Each row is a point on a landscape with many valleys, with its height.
From any point a ball rolls to the lowest of the 2 points nearest to it. It stops when none of these is lower. Distance is the straight distance between rows; heights are no part of it.
k_92 height 677: [-3, -30, 5, -49, -53, 16, -6, 34, 62, 47, 4, -18, -18, 22, 17, -70, -6, -43, 42, -14, -56, 47, 45, -67, 49, 27, -54, -55, 11, 18, -27, 54, -41, -54, -12, -15, -9, -53, 31, 9, 30, 11, 42, 5, -26, 4, -15, 32, 4]
k_457 height 41: [3, -2, -23, 9, -6, 39, -2, 3, -1, -3, -7, -4, 20, -4, -22, 6, -33, 29, -39, -4, -22, 15, 57, -47, -19, -35, 36, -40, 39, 17, -10, -3, 19, 46, 45, -14, -9, 39, -56, -37, 19, 40, 21, -55, 38, -15, 48, -72, -37]
k_965 height 605: [-1, -7, 46, -37, -22, 27, 4, -12, 26, 15, 27, -8, -5, -22, 34, -58, 0, -41, 31, 23, -9, -2, -8, 1, 45, 17, -79, -18, -7, -1, -13, 23, -17, -36, -12, 6, 8, -44, 27, 38, -24, -49, -8, 18, -54, 32, -3, 41, 33]
k_447 height 319: [35, -27, 9, -8, 24, -75, -22, 6, -8, 21, -78, -30, 32, 54, -29, -12, 48, 1, 20, 6, 75, -27, -64, 52, -16, 20, 18, 59, -22, -19, -6, -16, -3, 22, 52, 10, -3, -48, 26, -7, -53, 24, -33, 27, 10, -20, -29, 68, -23]
k_160 height 164: [24, 4, 81, 2, 43, 43, -9, -50, 31, 14, 14, 8, 3, -24, 66, 33, 53, -13, 30, 27, 40, -35, -85, 16, 48, 3, -82, 3, -19, 11, 5, 14, -36, -6, -20, -2, -7, -50, -16, 23, -18, -44, -34, 18, 5, 18, -21, 30, 37]
k_791 height 445: [-1, -20, 54, -49, -23, 10, -3, 19, 23, -46, 7, -28, 41, -11, -3, -28, 33, -39, 34, -43, -16, -8, -19, 26, -4, 29, -8, 10, 4, 2, -18, -40, 30, 16, 15, -31, 17, -3, 47, -1, -54, 22, 8, -13, 14, 36, 30, 29, -22]
k_360 height 545: [-23, -2, 36, -24, -13, 30, 17, -21, -12, -5, 16, -12, -23, -40, 48, -51, 25, -3, 46, 12, 1, -33, -43, 30, 20, 16, -81, 12, -16, 6, -24, 12, -43, -52, -16, 7, 9, -46, -11, 38, -59, -85, -30, 14, -61, 39, -9, 17, 83]
k_95 height 334: [-21, 16, -43, 51, 4, -15, 1, 26, -37, -25, 7, 21, -31, -29, -23, 25, -49, 32, -24, -8, 0, 10, 16, 43, 0, -17, 23, 16, 15, -19, 28, -3, 16, -20, -25, 22, -15, 23, 4, -5, 9, -39, -24, 17, -22, 14, 16, -6, 1]
k_72 height 606: [-30, 3, -53, -32, -39, 24, 8, 7, 15, 45, 12, -12, -1, -5, -44, -29, -65, -9, -1, -5, -58, 49, 14, 7, 51, 2, -12, -38, 25, 13, -5, -47, -8, -40, 7, -16, -32, -1, 42, -1, -21, 11, -2, 55, -14, 9, 12, 8, -34]
k_685 height 474: [23, 31, -36, 38, -10, 28, -22, 14, -29, -68, 19, 9, 10, -32, -5, 17, 8, 42, -21, 31, -6, 8, 28, 19, -23, -67, 14, -36, -5, -6, -16, 6, 27, 10, 68, 30, 10, 31, -6, 3, -38, 3, 3, -53, -4, 2, 22, -41, -31]
k_857 height 359: [59, 30, 45, 36, 53, 38, -6, -60, -13, 10, 48, 9, 40, -26, 35, 63, -28, 22, -17, 20, 26, 14, -48, -3, 25, -40, 3, 18, -54, -13, 38, -7, 3, 35, 5, -12, -17, -32, 6, 12, 21, 47, 7, 9, 26, 5, 0, -22, -49]
k_892 height 638: [43, 56, 20, -50, -17, 41, 1, -21, -17, -25, -13, -19, 7, -5, 37, -21, -4, -1, 8, 15, 31, -17, -28, 16, 34, -85, 8, -7, -34, -26, -16, -52, -9, -21, 46, 7, 1, -18, 70, 35, -72, 26, 7, 49, -2, 11, 27, 27, -43]
k_729 height 252: [14, -19, -23, -14, 0, -82, -14, 25, 5, 9, -58, -21, 31, 42, -68, -41, 29, -7, 13, -1, 43, 18, -51, 49, -20, 25, 18, 44, 12, 8, -8, -23, 8, 41, 50, -6, -26, -26, 33, -17, -38, 26, -36, 8, 24, -16, -19, 45, -41]
k_893 height 177: [11, -14, -20, -12, -2, -44, -10, 27, 9, -23, -35, -16, 39, 13, -72, -13, 17, 5, 3, -30, 8, 50, -59, 77, -21, 28, 26, 38, 11, 8, 12, -35, 14, 57, 44, -10, -22, -18, 28, -29, -27, 35, -15, -1, 43, 1, -5, 12, -48]
k_794 height 481: [-31, -5, 3, 14, 31, -69, 8, -9, 1, 30, -7, 27, -39, 54, -6, 13, 19, -13, -5, 14, 21, -45, 29, -64, 22, 10, 13, 23, 13, 21, 0, -5, -16, 25, -31, 3, -5, 20, -13, 0, 50, 9, 14, -31, 9, -3, -1, 5, 7]
k_890 height 263: [20, 5, 23, 36, 69, -51, 21, -51, -6, 28, 25, 29, 6, 24, 13, 71, 23, -14, 0, 18, -6, -46, -15, 9, 15, 67, -21, 72, -8, -37, 37, 6, -3, 0, -71, 19, 14, -27, -2, 13, 31, 5, -10, 18, -9, 13, -9, 21, 40]
k_396 height 489: [-29, 11, 13, 2, 3, 1, 15, -35, -26, -8, -10, 6, -22, -38, 50, -15, 38, 23, 25, 12, 18, -77, -58, 20, -12, 35, -46, 52, 1, 2, -9, 13, -45, -56, -32, 4, 25, -31, -14, 26, -61, -84, -39, 17, -62, 40, -2, 33, 94]
k_969 height 522: [23, 1, 34, -4, 7, -12, -46, -18, -2, -29, -46, -16, 8, 8, 37, 40, 79, 27, 12, 11, 59, -63, -84, 42, 29, -17, 2, 26, -35, 8, -9, -26, -41, 22, 41, 18, 4, -45, 15, -5, -59, -15, -12, -11, 42, -2, -21, 50, -13]
k_159 height 327: [-5, -21, 2, 6, -16, 37, 16, 38, 46, 6, 7, -16, -39, -9, -19, 19, 4, 0, -13, -32, -16, 7, 74, -79, -49, -44, 13, -80, -7, 19, 1, 40, 12, 0, 2, 0, -6, 58, -60, 1, 58, -1, 17, -7, 6, -39, 3, -56, 20]
k_833 height 524: [-21, -2, -21, 30, -2, 10, 17, 42, -40, -41, -20, 10, -3, -7, 14, 7, -67, -9, -25, -59, -37, 23, 27, 73, -55, 43, 20, 10, 29, -8, 14, 18, 32, 6, -77, -30, 11, 13, -13, -31, 75, -3, 0, 26, 16, 9, 20, -68, 28]
k_269 height 493: [37, -9, -39, -55, -38, 68, 20, 40, 11, 20, -1, -20, 10, -6, 4, -31, -66, -15, -1, -19, -54, 71, 82, -17, -8, -12, 19, -81, -2, -7, -17, 5, 11, -19, -8, -32, -14, 7, -47, -15, 30, 44, 34, 30, -20, -23, 20, -65, -21]
k_104 height 502: [-28, -8, 7, 11, -21, -59, -10, 24, 24, -34, -5, 5, -15, 14, -32, -4, 39, -42, 21, -37, -6, -14, 13, 11, -3, 35, -26, 14, 24, 14, 8, 7, 0, 19, -35, -8, -5, 7, -10, -3, 7, -6, -6, -38, 28, -5, -11, 7, 20]
k_700 height 251: [29, 18, 74, -12, 37, 43, 9, -58, 11, 13, 20, 10, 6, -20, 71, -9, 52, -9, 22, 50, 57, -43, -63, -15, 20, -19, -71, -6, -17, 7, -17, 10, -29, -19, -9, -6, 20, -38, -10, 35, -46, -44, -24, 7, -25, 11, -14, 16, 49]
k_292 height 171: [13, 2, 56, 15, 58, -30, 3, -51, 24, 19, 34, 17, 15, 18, 21, 58, 37, -31, 13, 22, 9, -42, -40, 3, 34, 62, -54, 44, -8, 1, 17, 9, -14, 13, -48, 14, -4, -36, -14, 13, 21, -5, -18, 5, 12, 14, -16, 32, 33]
k_34 height 467: [-23, -22, -30, -22, -35, -63, -11, 38, -5, -37, -50, -28, 2, -3, -16, -56, 28, 2, 38, -18, 19, -35, -44, 54, -26, 28, 34, 39, 7, -1, -18, -10, 22, -29, -2, 20, 17, -1, 32, 4, -71, -45, -22, 11, -14, -11, -7, 57, 26]
k_649 height 561: [-3, 17, 17, -3, -11, 0, -33, -11, -12, -44, -44, -17, -12, -11, 40, 7, 49, 34, 15, 25, 49, -64, -94, 38, 10, -26, 6, 28, -31, 15, -10, -30, -39, -13, 32, 30, -4, -37, 32, 12, -70, -47, -21, 25, 11, 16, 3, 57, -3]
k_315 height 521: [19, 22, -41, 41, -8, 49, -16, 10, -8, -41, 29, 11, 11, -42, -15, 18, -6, 27, -23, 40, -16, 25, 44, 9, -30, -88, -12, -48, -10, -17, -7, 40, 14, 3, 70, 31, 1, 37, -45, 37, -9, 5, -7, -61, -25, -27, 11, -64, -21]
k_856 height 577: [11, -11, -20, 20, 1, 60, -6, 12, 0, -15, 17, 10, 13, -48, -9, 5, -32, 8, -49, 31, -16, 55, 57, 2, -53, -69, -4, -49, -17, -34, 2, 60, 21, 12, 39, 9, 12, 34, -82, 42, 31, 7, 1, -49, -36, -48, 4, -95, -22]
k_806 height 262: [-17, -1, -25, 2, 8, -30, 4, 23, -11, -28, -25, -2, 18, 5, -53, -15, -17, 1, -12, -32, -8, 47, -8, 71, -16, 35, 37, 22, 31, 13, 6, -33, 29, 37, -1, -21, -18, 4, 17, -37, -2, 22, -12, 5, 37, 3, 15, -17, -33]
k_353 height 468: [1, 23, -4, 49, 48, 21, 37, -22, -55, -21, 27, 26, 3, -13, 22, 22, -48, 18, -26, -23, -2, 1, -18, 52, -25, 23, 15, 58, 5, -54, 38, 15, 31, 11, -48, 1, 27, 3, 14, -15, 33, -4, -20, 28, -28, 38, 22, -17, 20]
k_320 height 241: [-11, -18, 8, 4, 18, 49, 10, -29, -13, 59, 24, 14, 11, 17, -12, 16, -53, 4, -52, 22, -38, 67, 13, -78, -16, -9, 22, -31, 22, -1, 4, 19, 1, 54, 35, -9, -13, 35, -49, -23, 91, 42, 21, -40, 33, -30, 2, -74, -19]
k_475 height 534: [5, 20, -26, 52, 43, 1, 29, -23, -60, -18, -5, 19, -9, -14, 15, 25, -19, 43, -16, -40, 10, -14, -25, 78, -31, 15, 51, 76, 13, -62, 30, 19, 32, 6, -30, 4, 46, -1, 23, -23, 2, -11, -11, 29, -37, 31, 16, 11, 11]
k_469 height 480: [42, 6, 36, 7, 7, 0, -43, -26, -23, -29, -44, -7, 24, -7, 47, 81, 43, 18, 11, -10, 49, -35, -89, 46, 40, -27, 22, 40, -52, -33, 7, -32, -32, 26, 4, 8, 4, -41, 13, 6, -48, 12, 3, -6, 51, -15, -10, 45, -23]
k_870 height 295: [34, 30, 15, 33, 40, 58, -4, -57, -1, 21, 62, 16, 35, -18, -2, 37, -35, 25, -37, 42, 9, 43, -32, -16, 22, -40, -7, 3, -24, 5, 40, 0, 12, 39, 45, -3, -24, -10, 0, -2, 36, 38, 1, -6, 22, 2, -3, -34, -57]
k_812 height 427: [-12, -30, -25, -16, -17, -63, -20, 29, -15, -17, -74, -26, 15, 16, -19, -58, 39, 1, 52, -7, 42, -55, -78, 57, -44, 27, 44, 58, -6, -9, -25, 8, 19, -29, 40, 22, 29, -18, 18, 2, -75, -41, -35, 29, -30, -28, -16, 65, 39]
k_979 height 559: [-19, -1, -34, -42, -39, 39, 25, 29, 33, 80, 6, -9, -46, 9, -11, -23, -41, -9, -23, 6, -41, 61, 55, -77, -6, -16, 8, -64, -18, 9, 8, 1, -24, -50, -3, -3, -36, 27, -1, -1, 74, -7, 27, 71, 3, -30, -32, -15, 9]
k_209 height 225: [3, 24, -4, 15, 33, 40, 8, -65, 2, 40, 40, 12, 36, 18, -24, 16, -35, 21, -31, 29, -15, 38, -13, -30, 31, -8, 16, 4, 22, 30, 21, -37, 12, 56, 51, -21, -23, 9, 5, -38, 28, 50, 6, -6, 49, 7, 17, -41, -56]
k_118 height 432: [-10, 12, 11, 6, 45, -21, 9, -46, -13, 20, -40, 13, -11, -5, 56, 26, 67, 32, 5, 19, 38, -97, -66, 18, -13, 57, -29, 74, 11, 0, 7, 6, -42, -47, -37, -2, 36, -30, -18, 0, -46, -51, -37, 25, -47, 29, -11, 49, 69]
k_231 height 223: [-5, 7, -2, 13, -9, -30, -15, -11, -30, -33, 9, 3, -9, 8, 27, -28, 59, 32, 3, 37, 48, -77, 21, -38, -14, -42, 5, -11, 8, 33, -61, 3, -5, 3, 34, 3, 53, 4, 19, 5, -78, -20, 4, -63, -16, 5, 1, 7, 7]
k_417 height 326: [5, -7, 5, -2, 24, 49, 26, -12, -30, 34, 21, 28, -3, 2, -4, -20, -56, -1, -64, 42, 0, 67, 21, -61, -19, -26, 25, -36, -2, -18, 3, 17, 14, 26, 13, -2, 8, 34, -29, 18, 76, 26, 10, -21, -15, -37, 7, -69, -20]
k_341 height 553: [14, 12, -50, -52, -31, 41, 18, 28, 5, 30, 5, -4, 3, 6, -11, -49, -68, -16, 9, 1, -39, 58, 72, -18, 36, -16, 11, -62, 8, -9, -21, -19, 2, -49, -3, -10, -16, 0, 0, -3, -10, 39, 8, 32, -30, -5, 13, -14, -38]
k_281 height 486: [-34, -8, 22, -10, 26, -32, 25, -9, -4, 31, 20, 27, -28, 51, 2, 1, -9, -30, -8, 11, 9, -14, 23, -92, 12, -5, 23, -3, 16, 4, -9, 2, 1, 27, -34, -3, -2, 42, 6, -4, 66, 25, 16, -23, 10, -15, 12, -8, 15]
k_976 height 302: [7, -7, -17, 25, 4, -69, -41, 10, -4, -19, -25, -6, -5, 8, -34, 25, 42, 31, 7, 11, 25, -31, -37, 64, 16, 23, 0, 46, -20, 16, 22, -9, -14, 18, 42, 42, -14, -29, 5, 1, -32, -21, -12, -19, 16, 5, -32, 48, -24]
k_616 height 504: [-24, 7, -26, -11, -26, 26, 20, 45, 15, 28, 11, -8, -49, -13, -15, 2, -47, -14, -25, -10, -27, 36, 57, -43, -20, -23, 4, -54, -16, 3, 20, 4, -1, -49, -37, 7, -32, 28, -7, -1, 73, -22, 6, 71, -8, -29, -6, -30, 27]
k_733 height 636: [0, -19, -9, -59, -46, 23, 17, 11, 47, 73, 17, 3, -6, 30, 2, -52, -21, -45, 1, 12, -60, 86, 50, -75, 28, 18, -21, -51, 7, -16, -21, 22, -27, -39, -14, -17, -7, -18, 47, 12, 57, 21, 61, 16, -11, -5, -18, 25, -6]
k_408 height 512: [27, -23, 23, -64, -33, 16, 12, 39, 11, -30, 8, -28, 24, 2, 9, -48, 4, -37, 57, -40, -34, -8, 15, 9, 28, 33, -9, -20, 10, -11, -41, -26, 24, -37, -7, -16, 23, -23, 52, 2, -69, 39, 0, 1, -26, 44, 30, 41, -31]
k_54 height 452: [21, 9, 39, 19, 39, 0, 10, -49, -19, -17, 29, 24, 21, -1, 35, 40, 47, -5, 5, -9, 42, -63, -28, -2, -13, 23, -7, 48, -9, -34, 3, -2, 0, -3, -29, -8, 41, -6, 10, 6, -49, -3, -19, -4, -15, 22, -7, 32, 34]
k_605 height 650: [-9, -8, 27, -47, -33, 22, 10, -11, 41, 27, 26, -11, -5, -4, 17, -77, -4, -46, 22, 27, -15, 20, 32, -45, 46, 6, -65, -38, 3, 8, -18, 32, -17, -24, -5, 4, 3, -29, 23, 35, 0, -13, 16, -10, -40, 11, -13, 33, 21]
k_683 height 603: [6, -14, -48, -54, -48, 42, 17, 28, 39, 92, 6, 3, -18, 30, -13, -40, -36, -32, -7, 2, -68, 102, 52, -62, 18, 7, 6, -65, -5, -19, -14, 7, -37, -52, -12, -19, -19, -7, 23, -9, 61, 25, 51, 56, -5, -14, -28, 0, -17]
k_478 height 374: [10, -26, -3, -22, 13, -62, -15, 8, -9, 22, -111, -34, 27, 36, -8, -37, 52, -1, 24, 11, 74, -59, -103, 56, -34, 22, 23, 75, -15, -18, -20, -2, -11, -12, 46, 20, 1, -37, 22, -1, -65, -11, -45, 52, -20, -15, -19, 79, 14]
k_499 height 602: [27, 46, 22, -22, -17, 30, -12, -23, -23, -42, -24, -14, -7, -13, 52, -5, 28, 13, 11, 29, 45, -53, -57, 17, 14, -65, -4, 5, -35, -17, -12, -39, -25, -25, 31, 19, 4, -21, 54, 36, -82, -25, -15, 38, -7, 12, 15, 44, -4]
k_30 height 426: [-17, -9, -14, 37, -26, 9, -2, 49, 42, -27, 5, -16, -50, -29, -19, 37, 15, -3, 18, -44, -18, -6, 66, -35, -36, -33, -16, -66, -12, 31, 14, 44, 4, -27, -28, 4, -8, 56, -49, 4, 27, -31, 9, -7, -1, -28, -16, -34, 35]
k_504 height 570: [1, -12, 4, 41, -1, -77, -18, 2, 3, -24, 14, 9, 4, 15, -51, 46, 33, -15, 11, -41, -25, -4, 31, 40, -1, 52, -38, 38, -15, -5, 21, 19, 3, 31, -26, 8, 5, -7, -36, 5, 22, 10, 6, -56, 30, 5, -38, -2, 11]
k_898 height 338: [-20, 2, -17, -4, -10, 10, -1, 22, -9, -38, -6, -5, 19, -16, -28, -4, -38, 3, -14, -28, -26, 40, 24, 40, -16, 15, 27, -15, 31, 16, 3, -23, 37, 27, -10, -27, -15, 26, -8, -37, 3, 20, 8, -8, 27, 9, 32, -42, -20]
k_468 height 389: [-50, -15, 5, -15, -33, 16, 8, -32, 66, 74, 15, 0, -23, 17, -4, -34, -13, -11, -9, 30, -31, 55, 3, -99, 24, -13, -35, -37, 35, 35, 11, 35, -39, 16, 11, 0, -39, 21, 3, 7, 71, -18, 36, -9, 25, -28, -25, 21, 27]
k_301 height 418: [-12, -11, -7, 38, 49, -100, 13, -18, -20, 57, -14, 33, -41, 51, -9, 43, 7, 3, -13, 24, 9, -43, 28, -43, 33, 34, 16, 51, 2, 4, 17, -11, -19, 1, -47, 23, -3, 8, -8, 19, 72, 14, 22, 4, -1, 2, -8, 7, 12]
k_38 height 425: [1, 9, -21, 36, -17, -8, -39, 17, -17, -66, 12, -2, 6, -21, -23, 24, 30, 35, 3, 1, 1, -7, 9, 26, -12, -28, 26, -10, -7, 11, -11, 7, 31, 16, 45, 23, 13, 22, -8, -21, -46, -3, 6, -64, 19, 5, 2, -4, -23]
k_747 height 157: [-13, -1, 21, 12, 28, 35, 2, -60, 13, 48, 43, 13, 51, 20, -14, 12, -40, -5, -27, 20, -47, 56, -7, -47, -2, 11, 5, 5, 16, 16, 19, -4, 11, 65, 35, -20, -21, 12, -25, -40, 66, 59, 25, -41, 48, 10, 10, -52, -37]
k_903 height 335: [-21, -13, -12, 39, -13, -53, -18, 4, -8, -29, 1, 11, -25, -1, -1, -7, 56, 20, 16, -13, 31, -67, 42, -35, -14, -23, 9, -17, 16, 44, -43, 27, -14, 2, 1, -5, 45, 19, -21, -1, -39, -23, 16, -83, -3, -11, -27, -3, 27]
k_502 height 439: [-29, -16, -1, 15, -32, -49, -5, 31, 23, -49, -1, -6, -20, -4, -14, -4, 44, -23, 31, -54, 3, -31, 39, -8, -18, 12, -10, -18, 13, 30, -10, 20, 7, -4, -39, -18, 24, 28, -21, -6, -17, -17, 8, -56, 15, -21, -21, -2, 43]
k_166 height 558: [50, 7, 17, -54, -32, 44, 4, 31, 4, -39, 32, -16, 33, -5, 25, -54, -4, -31, 52, -26, -25, 7, 27, 14, 14, -9, -14, -28, -21, -24, -40, -14, 25, -44, 15, -11, 35, -17, 26, 24, -74, 39, 7, -8, -39, 42, 11, 21, -20]
k_702 height 438: [-7, -10, -35, -6, -21, 20, 8, 43, -21, -32, -41, -13, 0, -11, -5, 6, -71, -4, -22, -54, -42, 35, 30, 68, -44, 40, 34, -29, 36, 35, 0, -13, 25, 21, -55, -46, -14, 21, -20, -41, 59, -3, 14, 39, 28, -10, 25, -76, 0]
k_12 height 373: [18, 3, 8, 15, 42, -30, 2, -42, -9, 3, -12, 21, 0, 3, 31, 64, 73, 18, 14, -14, 32, -78, -49, 41, -9, 59, -21, 77, -1, -35, 27, 3, -26, -20, -35, 12, 40, -32, -3, 2, -43, -27, -27, 15, -25, 18, -31, 53, 57]
k_642 height 514: [-35, 0, -26, -25, -32, -48, -7, 25, -5, -27, -39, -25, -10, -10, -16, -46, -4, 6, 17, -6, 6, -29, -17, 34, 1, 14, 26, 18, 16, 12, -11, -32, 11, -28, -12, 15, -8, 6, 44, 2, -55, -29, -20, 19, -8, 8, 14, 53, -7]
k_385 height 424: [-30, 10, -32, 25, -11, 6, 9, 34, -13, -9, 14, 18, -37, -28, -24, 18, -49, -3, -27, -9, -9, 26, 45, -11, 4, -26, 10, -28, 9, -7, 25, 2, 8, -22, -27, 9, -24, 34, -13, -2, 43, -25, -13, 17, -13, -14, 8, -32, 11]
k_278 height 303: [-7, 14, 4, -14, -12, -25, -6, -5, -16, -29, -4, -12, 5, 19, 11, -38, 33, 16, 2, 25, 43, -60, 29, -30, -4, -30, 28, -5, 13, 15, -47, -24, 28, 12, 19, -5, 33, 19, 32, -8, -74, 1, -2, -45, 2, 4, 22, 24, -19]
k_488 height 152: [-16, -5, -22, -8, -10, 23, 12, 30, 14, 19, -21, -11, -20, 17, -32, 18, -24, 1, -24, -35, -31, 19, 60, -52, -24, -12, 48, -47, 39, 31, 3, -14, 4, 39, 13, -33, -25, 49, -51, -49, 62, 25, 28, -1, 54, -31, 31, -74, -11]
k_449 height 565: [-18, 6, -16, 46, 17, 34, 12, 12, -47, -39, 23, 20, 19, -17, 35, 16, -91, 8, -35, -32, -29, 33, -11, 86, -51, 33, -10, 23, 19, -19, 26, 12, 33, 20, -37, -18, 7, -2, -9, -19, 67, -7, -11, 21, -6, 45, 10, -47, 7]
k_873 height 64: [11, -13, 85, 8, 48, 12, -13, -53, 42, 14, 27, 11, 10, -5, 32, 44, 56, -29, 29, 12, 14, -30, -71, 25, 41, 49, -92, 27, -10, 17, 6, 27, -31, 14, -30, 8, -10, -49, -18, 12, 9, -34, -31, 5, 14, 22, -28, 27, 33]
k_682 height 431: [7, -7, -15, -30, -33, 56, 9, 29, 0, -20, -2, -27, 16, -24, 1, -17, -59, -3, -4, -24, -44, 50, 67, 0, -21, -4, 9, -66, 11, 6, -10, -4, 32, 4, -15, -34, -14, 30, -34, -25, 17, 30, 27, 1, 1, -11, 38, -70, -7]
k_771 height 615: [43, 0, 10, -61, -8, 43, 17, 16, 18, 11, 39, 8, 49, 7, 22, -72, -35, -55, 18, 1, -30, 60, 55, -13, 8, 1, -12, -26, -31, -42, -25, 11, 28, -35, 0, -17, 32, -25, 15, 25, -18, 53, 30, -2, -48, 22, 2, -3, -31]
k_634 height 572: [-38, 12, -22, -25, -29, -10, 4, 15, 8, -6, 4, -13, -10, -14, -25, -28, -38, -7, 4, 0, -19, 8, 7, 9, 28, 6, -6, -9, 22, 13, 4, -41, 7, -27, -9, 6, -29, 8, 38, 6, -23, -13, -14, 24, -11, 15, 19, 27, -12]
k_328 height 500: [-31, 4, -41, 43, -34, -17, -12, 68, 12, -25, -13, -4, -58, -38, -13, 28, -5, 19, 7, -27, -6, -15, 55, -8, -28, -36, 6, -35, -11, 36, 26, 19, -5, -47, -27, 12, -21, 50, -27, 7, 21, -53, -3, 10, -10, -19, -12, -23, 25]
k_140 height 317: [-30, -12, -18, -5, -11, 28, 17, -21, 22, 86, 22, 13, -18, 28, -19, 7, -33, 8, -38, 34, -22, 60, 9, -112, 10, -33, 14, -36, 31, 9, 19, 12, -23, 27, 35, 8, -31, 54, -25, -3, 86, 5, 16, -14, 35, -50, -18, -24, -2]
k_563 height 371: [12, -15, -10, 36, -9, -58, -52, 23, -7, -45, -2, -4, 25, 9, -40, 20, 55, 33, 21, -12, 14, -12, -2, 54, -13, 11, 29, 22, -23, 5, -6, 12, 25, 26, 55, 20, 27, -8, -17, -22, -45, 2, 13, -63, 23, -10, -32, 19, -22]
k_4 height 403: [-1, -2, 11, 4, 41, 5, 37, -20, -35, 46, 28, 32, -19, 22, 3, -19, -38, -6, -39, 52, 18, 28, 14, -84, 5, -28, 31, -22, 4, -21, -4, 3, 15, 10, -10, 10, 4, 41, 4, 22, 62, 24, 2, -12, -23, -32, 17, -37, -10]
k_623 height 383: [-2, 4, 37, -27, -8, -4, -17, 0, 18, -40, -5, -18, 24, 9, -7, -19, 48, -10, 13, -6, 29, -30, -23, 13, 4, -4, 9, 15, 9, 21, -14, -38, 17, 40, 33, -14, 3, -3, 33, -18, -59, 17, -6, -30, 35, 19, 19, 31, -37]
k_148 height 217: [-24, 9, -45, 49, 9, -72, -27, 15, -21, -10, -15, 18, -21, -4, -41, 31, -10, 36, -14, 12, 18, -12, -16, 52, 14, 17, 15, 54, 0, 7, 32, -13, -8, -8, 2, 38, -29, -2, 6, 1, -6, -29, -22, 5, -4, 13, -12, 30, -22]
k_569 height 246: [-1, -23, 5, -15, -12, 56, 20, 31, 30, 34, 8, -19, -29, -2, -19, 15, -20, 1, -34, -22, -33, 42, 59, -84, -55, -30, 26, -72, 7, 9, 4, 27, 4, 22, 16, -12, -21, 53, -62, -23, 85, 18, 30, 12, 28, -47, 16, -76, 8]
k_136 height 417: [43, 27, 53, 27, 35, 21, -19, -45, -22, -17, 12, 4, 36, -21, 50, 73, -3, 16, -3, -4, 32, -14, -57, 16, 29, -34, 8, 34, -48, -27, 32, -26, -13, 31, -11, -10, -7, -31, 13, 7, -16, 39, 8, 5, 33, 9, 7, 11, -38]
k_193 height 342: [10, 0, -15, 55, 60, -82, 12, -34, -22, 42, -2, 35, -21, 17, -5, 58, 5, 15, -15, 23, 3, -47, 14, 5, 29, 49, 7, 76, -1, -25, 36, -4, -7, -8, -57, 29, 9, -8, 2, 15, 40, -2, 1, 24, -20, 13, -7, 20, 18]

For each start below, name the point where the ball stops.
k_771 -> k_893
k_965 -> k_12
k_685 -> k_148
k_30 -> k_457
k_499 -> k_747
k_92 -> k_148
k_72 -> k_893
k_833 -> k_893

Call two points neighbours if one is among the 2 nearest of the other. Go from one point of each pair to the other, from neighbour to neighbour, staying as low as possible. Name the highest point that can't be avoided.
k_148 and k_457 -> k_328
k_873 and k_747 -> k_281
k_457 and k_353 -> k_475
